Each row is a point on a landscape with many valleys, with its height.
A ball rolls from a point to whichever of its 2 nearest points has the largest drop for the distance, and stops where none of them is lower. Distance is the straight distance between rows; heights are no part of it.
saliv: [ 58  12  40  36   8 -34 -21  -4   3  -5  56 -58 -32  19  35  -2  45   9
 -30  29 -19   3  -1 -22  -4  43  15  -5 -45]  h=69.9
pog: [ 47  59  35  21  -7  20  14 -36 -18   2  -9  28   0  -7  24  -6 -49   4
   3  -1  37 -15  14  36  -5  16  16 -55  -7]  h=62.4
ropi: [ 17  -5 -13 -62 -23 -15 -30  38 -24  -4   0  19  15   1 -12 -15 -36   1
 -39  -8 -15  21   7  12   2  56  46 -12 -37]  h=82.2
nud: [-38  -3   6   0   8  -6 -15  11 -50  40   6   9  30 -39  79 -10 -11  19
 -38  19 -52  59 -27  14  25 -20  -9  21  18]  h=28.3
mev: [-23  38  12  -5  23  16  46 -11 -38 -48  -5 -24  18 -31 -14  42 -12   3
  30 -11  -8  22  -7  -1 -12   2  25  16  75]  h=26.1
Goli: [-21  16  11 -13  40  12 -35  -2 -19  51 -17 -46  44  11  33  -6  -7  17
   6 -12 -31  22  17  17   4 -70 -29 -53  64]  h=39.9
botu: [-47  21   4  -2  26   3  12  29  26   4  23  63 -32   4 -15  16  24 -22
 -28 -14 -32 -21  46 -39  54 -17 -11 -12  -3]  h=21.0
nerus: [-34  32 -12  10 -13  23  64 -43   6  31 -18   7   8 -26 -41  -4  11 -22
  -1  10 -23 -60 -26   0  -8 -47 -18   5   7]  h=48.5
Boko: [ 64 -11  26  30 -10  13 -13 -54   1  -7 -23 -28 -19  44   8  15   8 -26
  30  27  25   5 -39  31 -31 -30 -50  27  -3]  h=66.8
Tidun: [ 17 -21  -4  21 -43  25  18  -2 -33  12  -2  -5 -79 -45  19   7  -1 -27
 -38  54  31 -20  11 -34 -15  27 -10  12  11]  h=70.5
bur: [-13   2  19  53 -25   3 -17 -22 -16  31  -3  -9  -4 -25  23  20  34 -28
 -27  -6 -27 -24   7   6  46 -32   6 -22  16]  h=19.8
rodor: [-20  20  14 -28  17  29   3 -16  15 -44  36 -24 -30  12 -10  22 -25 -41
   7  23  15  -6   4  -9  -2  48   9 -14 -10]  h=28.2
taf: [-43   8 -14 -56  -8 -43 -46  52   5  -8 -16  16  -8  27 -10  10 -35 -23
 -45 -24  -9  -1  22  25  -3   5  42 -22 -15]  h=80.8
Pasu: [ 37 -43  -8 -34  -6  -1 -26 -14  17  -7  -3 -48  25  45  61  -3  35 -28
  18   4  -4  34 -12  -9  17 -17 -66  25  10]  h=71.4
zofa: [ -2  64   1 -17 -28  10  62 -24   9 -36  13   3 -11  24   0   7   7 -18
   4 -17 -47   7 -11  39 -31 -44  10  26  -7]  h=39.3
pezup: [ 34  12  31  26  32 -30  14  17  19  45   0   5 -29  25   4  -6  -6 -28
  11  -7 -15 -82  25 -21 -25  23 -14 -82 -25]  h=25.2
lig: [  3 -41 -15  24  15  17  32  56 -27 -19  -3 -58  18  22  11  10 -10 -18
  17   1   6  25  11  44  13  43  -2 -20  59]  h=47.3
puti: [ 30 -28   7  13 -29  -6 -34  25 -24  -5   0  26 -70  12  24  28  10 -15
 -36  55  13   4  25 -32 -26 -16 -13  26  38]  h=71.5
mip: [ 24 -24  27  30  24 -29  -1  33 -20 -64 -21  29 -29  25 -32  33   6 -40
  21   3  53 -27  19 -10 -10  47  -2  11   6]  h=28.6
padok: [-54 -34 -46 -37 -12  41  27  -3  -7 -15 -20  35  25  10 -27   0  26 -21
  -1 -31   0 -12   2   5  38  16 -14 -31 -47]  h=40.1
mik: [ 74   2  -7  25 -13  28  11 -31 -39 -24   4  21  18 -17  50  25 -30  -1
   8 -25  33  33  -1  47  15  53  13 -30  -9]  h=59.0
gatum: [  8   3   0 -19 -18 -19  -5  19  -3   8 -44 -11  62  19 -10  -7  41  19
  13 -38 -57  18  12 -18  13 -58  11   7  19]  h=40.0
Lota: [-16 -13   0  -9 -16 -42 -43  28 -19 -29 -41  -4   9  -8 -24  14 -26 -67
 -32 -10  -5  -4 -25  10  22 -13  -9  43  35]  h=19.6
fulu: [-11  13 -16 -40 -28 -43 -38  52 -25  -8 -11  -7 -28  21  62  23  -9 -22
 -59 -44 -44  25  23  10 -18  -8  19 -11  21]  h=82.5
mem: [ -2  22  16 -32 -23   1 -64 -35   7  13 -16  33  22  28  59   7 -18 -33
 -31 -24 -34 -22  13  13  39 -23  -3 -44  13]  h=31.3
sivo: [-16 -22  18  28  50  16   9   6  12 -12  23  28  34 -12  41   6 -14  23
  49 -18   6   9  35   3  40  55  31 -31 -37]  h=63.3
todog: [-55  33  -2 -20 -20 -16 -11  -3 -10 -11 -54  45 -29  15  22  16 -43  -5
 -18  -7  12   4  21  30   1   2  54   9  -9]  h=79.0
tagu: [ -2   8   4  18   8  -5  41 -93   9 -17   0 -34  17 -34   8  26  32 -21
  56   4  46  19 -28   1 -22   8   0  36  -7]  h=36.2
fivu: [-41  36 -13  11  46   2   8   4  27 -32  15  17 -39   3 -58  -2  -1  37
 -17 -11  12 -19   3   9 -21 -15  15   3 -10]  h=20.7
disab: [ 33  12 -19  37 -33   3  23 -27 -20  16  25  -5 -74 -41   3 -24   6  14
 -58  48  54   1  -9   2 -38  14  22  -5 -40]  h=69.8
gevid: [ 26  -6  30   3 -25  -8 -55  35 -19  -2 -11 -31  -4  12  71   9 -20  -6
 -42  13 -25  19   6  15  -7   4  13   6  27]  h=84.3
lodez: [-29  -1   5 -48   7 -31 -26 -23  48  25 -26  59  -1  -6  -3   2 -21  67
  36  22  17 -22   3 -35  -5 -41   8  34  -1]  h=76.2
pabe: [ -3 -22 -49 -26  21  10  -2  14  -7 -20  52  13  -4 -42   1  -4 -28  -9
   2 -44  13  -2  17  16  -8   9 -21  15 -19]  h=34.3
tubi: [-19  68   2 -23   5   3  36 -27 -25 -37   8 -54  14  10  25  45 -15 -27
 -10 -15 -13  36   3  42   4  17  -2 -34  47]  h=18.7
somef: [ 39 -10  29  18 -32  14  41  11   0  20   0   0   2 -18 -29 -11 -11  -3
  40   1  -8  11 -27   8 -17 -42 -30  28 -25]  h=35.0
Ranot: [ -7   5  29  24  -3 -26  24  13  33 -45   3 -24  -8  19 -40   1  10   5
  28  -5  -1 -18  30  11 -55 -20  34  47  44]  h=60.1
les: [  9  -8   2 -48 -40  12  24 -11  -2   3  -3 -37  -9   6  28  -6 -47 -26
  -5   1  21 -15  72  31 -23  57  32 -34  29]  h=40.7
tig: [  4  16   7 -34  17  19   5  64 -23  -2  17 -36  12  12  67 -44 -37 -11
   8 -16 -77 -20 -34 -16 -61 -18 -44  26  28]  h=57.7
lel: [ 62  42  39  17 -25  18  -4 -72 -19   2 -34 -10 -52  18  -2  17  16  23
  -2  46  17 -14 -29  -4 -69 -16 -10   5  14]  h=65.7
vezo: [ 29  -6   5 -18  32 -17 -41 -43  -1  -3   3 -26   0  58   6  16  14  34
   6  21  -1   0 -24  16 -50 -20 -16   7 -18]  h=68.1
defid: [ 40  61  29  15 -38  -2   6   7 -22  25  26 -17 -18   2  43 -20  30  38
 -43 -30 -59  20  15   7 -18 -13  33 -42 -37]  h=48.1
Nif: [ 34  19 -20  -4  22 -14   6  -7   2   1   6  53  48  19  -5  -5  13  12
   9 -33  -5   3 -23  -7  29 -20 -17 -26 -22]  h=30.6
buf: [ -7  10 -31  26 -25 -13  39 -11   7 -29  -6  -7 -48  21  14   9  18 -26
 -39  -1  65  32  43  55  28  25   4 -38 -39]  h=45.0
Vefi: [ 31  21  11   7  42 -17 -43 -26 -10  26  32  14   3 -14 -22  -7 -16   9
   9 -23  11 -16 -34  24   6 -11 -22 -50 -24]  h=35.3
Raf: [ 51  42  16 -42   3  28  32  34 -34 -22  14 -17 -11  35  76 -31 -17   9
   8 -26 -78 -11   3  21 -67  21  -4  -2  16]  h=61.8
Mebe: [ 37  -2   9 -41  21 -17 -74  -6 -10 -36  -5  28  27 -15 -63  -4   6 -16
 -18 -12  -9 -14 -32 -44 -13  41   7  25  26]  h=13.4
tolup: [-78   7   7   1  23  17  12  18 -19 -29 -39  -6 -50 -23 -36   9  -8  -1
 -17  -2  80 -38  35  -6  12  22  -8 -37  47]  h=17.4
fofi: [-34 -12 -19  79  10 -20  52  -8  -8 -28  12  -3  -8 -48 -43 -28  37   6
 -11 -15  38 -29  -9  26  -9  20  22  15 -39]  h=39.0
nid: [ 24  -7   9  28  16 -47 -66 -18 -17 -25   8  14  16 -26 -26   0   4 -13
 -41  -7  24 -43 -16 -29  -6  48  25 -12   8]  h=18.0
Feri: [-30  -9  28 -14  13  20 -21  -2 -20  16  14 -38  -9   0  16   0  -9  19
 -15  48 -19 -42  28  -3 -29   9  45  -3  62]  h=23.1
Kufa: [ 15  11   2 -24 -13  14  35   7 -11  36  12   6  -1 -42  18 -13  18 -42
   6 -16 -41 -10 -50 -16 -42 -27 -72  26 -29]  h=38.5
vom: [-23 -16 -39  22   0  30 -14 -42 -33  18 -63  20 -56   1 -18 -11   5  68
 -36  57  34 -26 -16  18  22   1  45   8  34]  h=4.1
rako: [  1   6 -48 -19 -26  21  52 -32 -12  46  -3  24  12  -4 -38 -25  23  16
 -24  12 -53 -11 -35  15 -30 -36   5   3 -33]  h=46.7
gebu: [-26   0  17 -23 -12 -22  15 -78   5  34 -32 -38 -10 -34 -15  33  18  -8
  16  20  19  -3 -28 -20   8  -9  -2   2  -6]  h=33.9
goki: [-15 -41 -18 -38  22  21  15  55  34  35 -14 -21  52  34  13 -19 -47  12
  39  40  37  63 -12 -13  39  -6 -32 -20 -51]  h=50.9
fala: [-53 -22  -5  20   2  45  -8  -6  -6   0 -59  13 -27 -38 -84   7  -2  38
   5  -1  58 -26   8  -1  34  -3 -16  -9  52]  h=14.4
tevi: [ 27  16  -4  59 -19  -7  33  -1  29  -5 -18  56   1 -16 -53 -24  -4  22
  36 -15  18  21 -19  45 -10 -33   4  14 -41]  h=30.8
Labe: [ 36 -19  -1  -4   9 -16 -27  44   7 -61   8 -36 -27  57 -47   0 -21   2
  19 -29  17  17  42   9 -43 -19  14  26  38]  h=61.6
mifa: [ 31 -13 -28 -25  -7   7 -33 -21 -28 -43   6   7  31 -21  13  16  -9 -19
   1 -36  38  44 -26  28  22  85   0 -18   0]  h=55.4
kibu: [-31   4   0  27  14 -38 -21  23  11   3  -4  11 -12   1   0  -8 -29 -29
  -6  -8   1 -33 -25  18   1 -57 -16  35   4]  h=13.5
Kadi: [-14  22  29 -31   5  20   0 -89 -21   4  12 -21  -3 -42  23  54  37 -34
 -12   1 -12  38 -21 -21  12  -8 -49 -21   0]  h=31.5
tapu: [  9  -2  44   6   4 -22  -9  24  10 -59  12 -20 -49   7  26  42 -15 -42
 -15  16  26  -4  28 -25 -22  50  -4   6  -5]  h=25.4
Togel: [ 14  24  -2  76  -5 -15  16  12 -16  30  28 -52  17 -30   7 -27 -29 -33
 -30 -17 -16  -7 -39  42   1  52 -20 -82 -31]  h=40.6
penad: [ 10 -28 -16  40 -20 -54  -7  38  15  28 -31  -5  40  10 -53 -14  19  -3
  13 -55  -5 -39  13   0   6 -22  27 -35 -20]  h=29.2
ledem: [-18  26   2  17 -35  10  24  19  46   5  15  35 -41   6 -56   3  26 -12
 -32 -22 -37   0  26 -36  14 -44  -7 -12 -31]  h=24.6
nafet: [ 27  -9 -15  23   6 -15 -25  29  -9   1  65 -18 -39   4  94   5  28  -1
 -37  23 -33  36  -8   7  14  42 -12   3 -39]  h=71.3
kefot: [-43 -17 -24   5 -27  25  56 -27 -19 -30 -11  15 -13 -32   0  11  47 -25
 -28  -5  46   5  25  19  32  48 -11 -24 -32]  h=42.9
nazuz: [ 11 -27   4 -19  25  -9 -43   6  -9  -3  24 -33  31 -32  91  19   8  20
  35 -28  -4  24  29 -16  15  18  -5  11  67]  h=50.8
bave: [-37 -14   6  37 -17  27  -8   0 -18 -21  -1   0  -2 -39   0   3  -8  33
 -31  16  58  50  11  17  27  44  67  -8 -30]  h=49.2
para: [ 10   4  10  32  -2 -38  27  40 -20 -40 -20  79  -2  -8 -29  11   5 -23
  -3 -41   9  -6  -3 -13 -11   0  -2   9   2]  h=33.3
piri: [-16  64   8 -36  26  20  -7  -3 -34  40 -23   0  19  21  12  -1 -40  34
 -23  18 -40  42 -27  18  -9 -56  -5 -58  24]  h=46.2
Sot: [  2  -9  22  -5  -8   1 -21  54 -22  62  13 -18  27 -20  78 -31 -14  49
  -5   6  -9  66  -7  -9  39 -11 -16  16  -2]  h=39.1
tuziv: [-33 -20 -28  13   3  38   5   7   3   6  22  72 -45  -9   8  -5  41  15
 -16  22   3 -39  54 -38  26  -4  23   9  15]  h=16.9
pip: [-42 -37 -31 -10  41   4  -7 -26   8  18  33 -15   7 -20 -45   2  44  -4
  -9  24   8 -40  13 -41  26  43   4 -28   0]  h=22.9
gebef: [ -4  28  11  47 -10 -11  44 -35  38  -6 -47  53 -54   4 -48  -6  15  69
  26 -20  30  -3 -10  37   6 -12  33 -11 -29]  h=26.8
vid: [-11  -9 -15 -21   5  12  20   0  25  -8  28 -15  -5 -17 -56  -4  -4  61
  52  12  10  65   4   5 -38   1  26  46 -33]  h=55.1
Kavo: [-35   1  20 -43   7 -12 -18 -17  31   7 -12  17  21  34  -1 -15 -16  33
  21  64 -38 -40 -25 -18 -19 -44  13  64  -8]  h=75.0
tugor: [ 17   2 -36 -46   6  -1  61  17  26  36  24  -7  46   0 -10 -34   9 -21
  61 -31 -38  12 -62 -39 -30 -17 -64  35 -64]  h=41.9
mib: [-13  -2 -37  29  10  -5  33  16  -7  21 -24  41  78  -2 -41 -22  17  28
  32 -45   0 -13  -2  14  17  -4  32 -37 -48]  h=21.9
Kado: [ 39 -39 -19  -7 -15  -3  -1  -9  45   3 -11  -4  89  64 -23 -46  25  61
  59  -3  -2   2   4  -3  16 -31  -2  43  -2]  h=49.1
Peti: [-17 -19 -23 -20 -19   4 -50 -71  53  -9  16  26   1 -42  -7   4  14  21
  -9  35   3 -19 -23 -37 -24 -13  32  74 -13]  h=37.5
Paru: [ 36   8 -19   3 -20   1 -63  17 -22  -5  50 -42   4 -25  72   4  15   7
 -20 -36 -40  21  19   5  11  54  25  15  49]  h=54.7
pov: [-14 -34   0 -19  -6   4  -5  36 -17 -17 -46  -2  25   7 -64 -11 -38 -17
  17  -7  19  -8 -12   6   3  11   3  15  29]  h=25.9
dineb: [ 17  45 -18 -43  45  -2  11  14 -29 -51  19   4  12  -6 -22  32  -2  15
  25 -40 -19  34 -13  -2 -41 -21 -15  27  54]  h=31.9
zopof: [  9 -43 -27  13  31 -49 -56  -4   9 -10  26  17  12  17   7   5  47 -25
 -38   5  -2 -31 -11 -19  23  21  -7  25 -15]  h=22.0
vesa: [ 43  -7  18 -31 -20 -14 -23 -22  27  20 -41 -19  71  25 -43 -14   5  39
  40 -19  -3  15   2 -13 -12 -25   5  18  26]  h=45.4
tava: [ 16   4  -7  -9  -9 -50 -41  48 -11  -5  26 -15  32 -12 -11 -19  -2  -4
 -11 -34 -50  21 -26 -23  26  48  32  -6 -44]  h=83.8
Sev: [  5  -5 -28  -8  -2  -4  23  10   3 -22   7 -63  45  34  12 -20 -33 -29
 -21 -10   4 -18  47  52 -13  63  19 -41  42]  h=43.5
Fataf: [ -8  43 -56  -6 -21   5  98 -30 -18   2  -1  10  26  19  -1 -14  40   8
  -2  -7 -47   0   5  28 -19 -13  47  -4 -39]  h=43.6
vepun: [-68  11  17  -8  29   7 -18  10  -3 -20 -20 -22 -25  -1 -43  24  -3  13
 -33  43  17 -30  25 -17  15  22  41 -19  58]  h=20.0
zorar: [ -4 -31  -8 -22   1   8   6  34  59  -8  15   8  28  17 -29 -39 -58   4
  46 -10  34  32  -9   5  -3 -72 -53  55 -16]  h=26.2
gidib: [-20   7  16  15 -25 -14 -39 -81  22  18  19 -13 -19 -64   6  19  41   4
 -17  13  -4 -20 -33 -40 -10 -32  25  29 -12]  h=35.8
robi: [-48 -23 -13 -19  31  21   5  49  -2 -17  -2 -39  25  33  20   7 -31 -31
   6  32 -22  -4   0  21   2 -12 -12  11  72]  h=50.7
Dasab: [ 21 -48  21 -32 -28  26 -12 -49  23   5  13 -25  44  14  26 -11  12 -21
  29  25 -13  11 -31 -39  10 -14 -33  63  -5]  h=72.9
punap: [ 30  50  20  68 -18 -28  18  11  -8  25  24 -26 -19   2  41 -20  -8 -12
 -39 -15 -12  -7  -6  45 -13  -8  19 -33 -39]  h=44.2
Mer: [-21  21  35  32 -18  -1   6  29  11 -17  11  13 -61  -8  52   6 -39 -25
 -19   7  29 -25  60   6  12  28  20 -18  -8]  h=21.2
refu: [-27 -26 -43  27  20  16  20   2  10 -10  52  12  -5 -61 -48 -10  28   6
 -10 -24   6  19   0   0  24   9 -17  23 -36]  h=36.9
Pefek: [ -1  -1   8  67  -2 -21  41 -32   0  -6 -17 -20   9 -47  -4  -7  -2 -29
  41 -18  49 -51 -36  24  -8  17 -10  33 -17]  h=38.7
Kebuv: [  3  21  -3 -37  16   7  -8  -4   8 -10  37 -38  -5  26  15  -2  17  -4
  24 -30 -38  11   4 -40   1  36  -3 -15   4]  h=31.8
Nuvo: [ 26 -20   6  26  10   1  41  36   1  -8  36 -30  -8 -18 -25   8  44  49
  24  10   6  44  36 -19  -7  17  25  19   0]  h=57.0
Vot: [-53 -45  -9   1  -9  21  -4  12  11  -6 -26  -4  32  17 -43 -23  15 -11
  39 -33  51  -8 -18  43  27  27  -5 -37 -50]  h=36.5
losaf: [  4 -20   5 -27 -10 -50  -5  22 -11  30  -9   3  29 -12  -2  13  27  12
  15 -57 -20 -16  51 -22  -9 -16  23  -9  15]  h=34.0
Muli: [-54  -1  -6 -25  10 -11   9 -29   5  -4  26  -3 -59 -33 -40  18  37 -15
 -42  23  32 -38  25 -55  -1  42   4 -36 -33]  h=21.4
Zoli: [-27   3   7  -1  -4  29  27  -2 -15  17  -4  16  -2  -1  37  23 -30  -9
  32  35   4  35  13  10  54  37  36 -36 -34]  h=59.7
suf: [ 39  22  25  29 -11 -20   5 -14 -28  24  13 -28 -57  25  18 -14  28  27
 -41  60   2 -40  14  -1 -34  26  31 -19 -26]  h=69.1
voga: [ 50  26  20  23 -10  41  26 -58  -2  14  -8   5 -32  18  19   6 -12  30
  28  28  28  -9  11  28 -24  -6  31   0  -1]  h=64.4
tupe: [-33 -72   2 -42 -49  34  46  12   7  -1 -44  -9  -7   5  -4   9 -14  -1
  44  27  16   7  42 -11   4   5  16  39 -10]  h=35.7
sipit: [ 19 -11 -29  -8  43   5 -43  19 -24 -20  11 -13  35   3  25  25  -6 -18
   3  18  -7  62 -28   5  34  61 -24   4  38]  h=51.3
mit: [ 61  29  23 -19 -30   9  25  18 -54  10 -25 -17 -16  40  40 -18  -4   1
 -45   4 -48 -13 -15  22 -64  26  -9 -49  -1]  h=65.2
Vus: [-14  18  15  47 -24 -20 -36  -8  13  13  13  22   6   6  30  -9  10 -64
 -37 -32 -36 -60   1  12  50   1  17 -49 -11]  h=24.4
tofat: [-10  -6  40 -60  16  -7  -6 -58  52   0 -21 -20  13  16  23   5  28  14
  46  29 -19 -18 -16 -28 -27 -47 -31  56   2]  h=74.1
Vanoz: [  3  -4  12  21  51   1 -40 -16 -12  10  26   8  40 -23  15  20  -2  26
  19   7  14  21  -6 -16  40   3 -10  10  52]  h=46.8
tedi: [  3 -28  11 -42 -59  33  18 -23  21 -37 -22 -28 -44  12 -26  -1  -4 -17
  13  17  48 -17  62   6 -21  27  32   7  13]  h=38.6
tade: [-36   4  12 -45   6  -9  -8 -19  14 -18 -41  34 -35 -12  -7  24 -49  14
  36  -1  21 -22  16  -6 -28   3  41  39  17]  h=77.4
Loz: [-14 -17 -12  14  92 -70  -7   4  15   5 -18  50  10  33   2  35  10  19
  36  10  44  13  -6  -5  17  -5 -36 -11 -26]  h=68.4
vek: [ -9 -55 -37  -4 -41  31  32 -28  39   6 -28  45  12   6   9   8  33 -12
  19  19   3  -5  31 -18  46 -15  -9  45 -10]  h=31.6
vivin: [-44 -20 -31 -29  25  -9  -6  35  53  -4  -2 -28  17  29 -72 -24 -37 -11
  23  25  20   6 -25  -8 -28 -43 -31  39 -19]  h=21.5
Zuzo: [-15  10  37 -20  22  -9  19   4  16   1   1  -1 -47  18 -26  11  19 -30
   8  -6  22 -64  53 -59  -3  44 -22 -71 -26]  h=23.0
suzo: [  7 -28   7  38  -6  14   5  -7 -28  41 -24 -32  -6 -12 -34   8  32   0
 -17  21  -5   4   2  -7  24  -1  13 -37  30]  h=15.3
moto: [ 39 -61 -18 -18  15 -14  -8 -11   1  43 -19 -21  14  46  32  13   3  -1
  38   8  11  12  16  23  -9 -20 -24   1 -19]  h=69.7
Kivev: [ 54   8   3  24 -17 -10   1   8 -20  22 -39  24 -22  69  11 -10   2   6
 -24  28 -25 -43  -5  28 -39  -1  38 -20  -1]  h=67.6
pez: [  7 -31 -32  43   4  49 -34 -18 -14  -4  22   4   1 -38 -19  10 -11  38
  -3  24  42  29   1 -23  22 -26  -6  24  58]  h=43.4
kupil: [-22 -19  -1  53 -20  50  -5   2 -13 -61   7 -12  -4 -59 -28  23  10   9
 -19  16  60  42   7 -13  25   8  26  22  26]  h=46.3
Lodet: [-52  32 -11  21  45  -3  -3  36  29   4   3 -22 -31  34 -67 -23 -34  12
  20  16  -5 -33 -18  31 -28 -64  -4  10   9]  h=17.9
kesi: [ 36  69  22 -10  18  25  30 -31  -8 -52  30  -8 -36   3   0  34  20 -12
   5 -12  -9   1 -19 -10 -61 -22 -24  37  24]  h=36.0
lopab: [-51  51 -11 -35  33  21   8  32   6  55 -20 -11   9  17   3   5 -66 -25
 -15  24 -23 -16 -20   6  -2 -20 -13 -84  10]  h=51.0
Sozo: [ -6 -46   0  -4  -9  18  43   5  48  15  -1 -10  22  50  -8  -2   2 -20
  65  44  15  36 -16  -1  38 -24 -37  12 -54]  h=49.3
lami: [ 25  -4   5 -10 -29  28 -10  -3  13   0  -8  70 -32  -2   1  16  11  43
   6  -3   1 -23  67 -49   2 -18  54  -4  25]  h=21.6
litup: [ -9 -34   4  32 -10  11 -21  14 -17 -22 -52 -31  16  33 -45 -17 -24   0
  41  -2  50  31 -26  57   2  21  11 -26 -16]  h=32.1
Zize: [ 36  -2  10 -20 -53  11 -39 -22   2  14 -19  46 -14  25   3  -1  13   5
 -29 -31 -49  -4  42  -6  -4 -38  10 -10  22]  h=27.6
Gutom: [ 54  35   3  26  -2  -6 -26  26 -30  17  41  -3  13  15  57 -36  17  28
 -20 -45 -60  -6 -11  -4   8  26  -5 -19  18]  h=53.0
Vive: [-31  33  13 -21  13  -7  32  -6 -26   3 -20 -21  -4 -15  51  61   8 -50
 -11  -1 -29  56   0   1   7  -5 -49   2  30]  h=26.4
Zub: [ -1 -21 -17 -34  16  -6  -9  67   6  11  -3 -36  44  30  30 -28 -21 -34
   0 -15 -23 -12  -8 -14 -17 -53 -45  13  44]  h=53.9
Loriz: [ -1   3  18  32   2  35   9  41 -28 -40 -12  86  21  -9 -32  -5   7 -24
 -16 -41 -15 -16   2  -3  43  53   5 -35 -17]  h=39.6
Gir: [ 34   6  -9  38  40 -31   0  12 -15  12  28  -5  -6  -3  -1 -10 -24 -36
  -5  -5  38 -20 -39  45   1  26 -49 -54 -11]  h=37.6
gera: [ 35 -18 -20   7   2  -4  29  29 -27 -11  -4  24 -40 -12  16  30  15   2
 -23  39   6  39  -1   7 -25 -26 -12  54  17]  h=72.6
Melo: [-13 -11  25 -32  24  -9 -25  50  22  52   7 -31  34  25  41 -13 -38  42
  42  30  17  48  10 -31  47 -17 -33  -9   7]  h=46.1
selu: [-12 -17 -17  19  13 -11   7 -45  37 -18  -4  23  -2 -20 -72 -28  38  85
  38  18  29  11  -4 -16 -32  24  33  27 -35]  h=53.5
bavov: [-49   5  10  23  76 -20 -20  26  11 -46   2  30  15  25  -5   5  -5  11
  32 -11  28  15  -2  -4  40  38  11 -24 -32]  h=66.2
Zafi: [-12  54  18  -7   4 -55  29 -41   4 -10  -5   9  -6 -51 -41  11  10  -4
  -1 -19  61 -32   8 -13 -34  21  -1 -19 -34]  h=26.3
sudel: [-20  -9 -23  31   3  -3  20 -24 -46  13 -28 -24 -36  11 -18   3   8   1
 -36  36  26   3 -21  54   4  10  19 -21  21]  h=10.4
peto: [  2 -17 -64 -19  24  13 -20  18  21  -4  41  29  -1 -18 -12 -29 -55 -20
  -8 -26  29  12 -13  38   1 -54 -65  46  -5]  h=31.0
ziku: [ 28 -13 -16   7 -23  11 -13 -43  22  10  25  34   5 -24 -21 -18  35  57
  -8  14   5  36  -4 -34   4 -27  22  51  19]  h=40.2
Gis: [-39  -7  -1  43   7  27  23  23 -26  -4 -10  18  41 -29  22   9 -23   9
   3  25  -9  63 -19  29  57  32  24  11 -15]  h=54.8
suk: [ 26   4  16 -48   9 -34 -43  15  -7 -16  12   7  44 -49 -37  -8 -14  22
 -15 -12  -3  27 -43 -57 -13   4 -10  67  -4]  h=5.6
gagi: [ -1 -37  -2  20   6  -9  -8 -10  58  24 -14  14  13  38 -52 -30  23  55
  49  36  18 -10 -15  -2   9 -17  13  23 -34]  h=52.0
Guker: [ 35  10  17  59 -11  -4  24  25 -13 -21   0 -15 -38 -43 -30   8  17  45
  14   1  18  13  25 -14 -52 -23  27  45  54]  h=58.7
satal: [ -7   4  26 -19 -34  -5   0  28  28  14  39  22 -73 -25  51  16 -23 -25
 -23  -6   1   4  37 -13 -13 -14 -11   8 -46]  h=16.5
nalob: [-21 -11   1  -7 -27  30 -36 -31   6  11 -70   9 -45 -34 -50  -7 -49  32
 -24  18  38 -25 -26  20  17 -19  21  -6  33]  h=10.2
dov: [  0   1  13  25  24  26 -30 -24 -39  20 -33 -26  53  29  42  12 -18   8
   3  11 -33 -22 -17  38  14 -38   9 -19  82]  h=33.5
lolot: [ -9  70 -20 -46 -20  19 -27  26  11  12  61 -43  -3   7  44 -39 -27   1
   8 -64 -56  22   5  -1   0  36  -8 -12   7]  h=37.2
rok: [-21 -15   0 -24  -2 -55 -59   6  11   9 -18  26  57  37   7  -6   3 -28
 -33  14   0 -14 -41 -29  63  -6 -24  15 -22]  h=27.4
tigu: [ 20 -21 -21 -10 -66   2  -2   6  51  18  37  16 -28 -26 -41 -12  36  -8
 -45 -32 -15  23  24 -28  -6 -50 -43  19 -21]  h=24.3
Vobeg: [-19  62   7  11  -3 -16  75 -21   3 -29 -30  37 -45 -17 -36 -10  20  41
   3  -5  26 -30  17  12 -39  -4  20   0 -28]  h=23.7
fada: [ 12 -29 -67 -18  -1  28  38  -2  36  18   9 -19  49  41  18 -28 -18 -25
  57  -1 -15   2 -44  11   0 -15 -28  16 -80]  h=45.8
vuk: [ -7   2   7 -34   0  -6 -14  -2 -41  17  13   2  31 -81  18   6   0  16
 -28   9 -37  39 -46 -35  -3 -32 -11  58  30]  h=16.0
nura: [  3  13  18 -36 -44   2   1  28  31  25  42   5 -50 -17   3  -8 -12 -11
  -7 -39 -14  34  19 -20 -33 -76 -64  25 -42]  h=20.9
Dariz: [ 45  13  23  31  30   4  22  41  13  30  31  -1  26   1   8  -8 -43 -27
  17  -9 -19 -54   4 -21   4  70 -28 -83 -23]  h=29.0
Zaz: [ 47   5  22  36  21  33   1  27 -13 -13  16  23  32  -4   3 -15 -12 -40
   4 -12 -28 -18 -19 -11  41  57   0 -33  14]  h=34.8
rurod: [-33 -13 -11 -31   4 -22 -46  -4 -12  25 -17 -11  52   9  30  12  -3 -63
 -45  -9 -49 -13 -39 -11  50   1 -14 -31  34]  h=34.1
nel: [ 16 -45  -6   6 -50  -4  -2 -23  56  22  19  27  17  10  -5 -15  61 -36
  -4 -15 -26   1  12 -32  53 -33 -38  42 -38]  h=27.7
bog: [  4 -13  44  13  30  35 -16  -2  -4  36   4 -15  14  36  55 -15  14   5
 -10  31 -58 -60  14  -7  -3 -24   2 -25  73]  h=27.1

Call two points neighbours if one is among the 2 nearest of the other. Go from one point of each pair to the other, from neighbour to neighbour, staying as low as possible. Name the highest point that can't be avoided.
tapu and mib | Gutom
satal and vom | mem
satal and tuziv | ledem

Where does a ball stop that starts at each point below?
Ranot | mib
Kivev | satal
Boko | pez
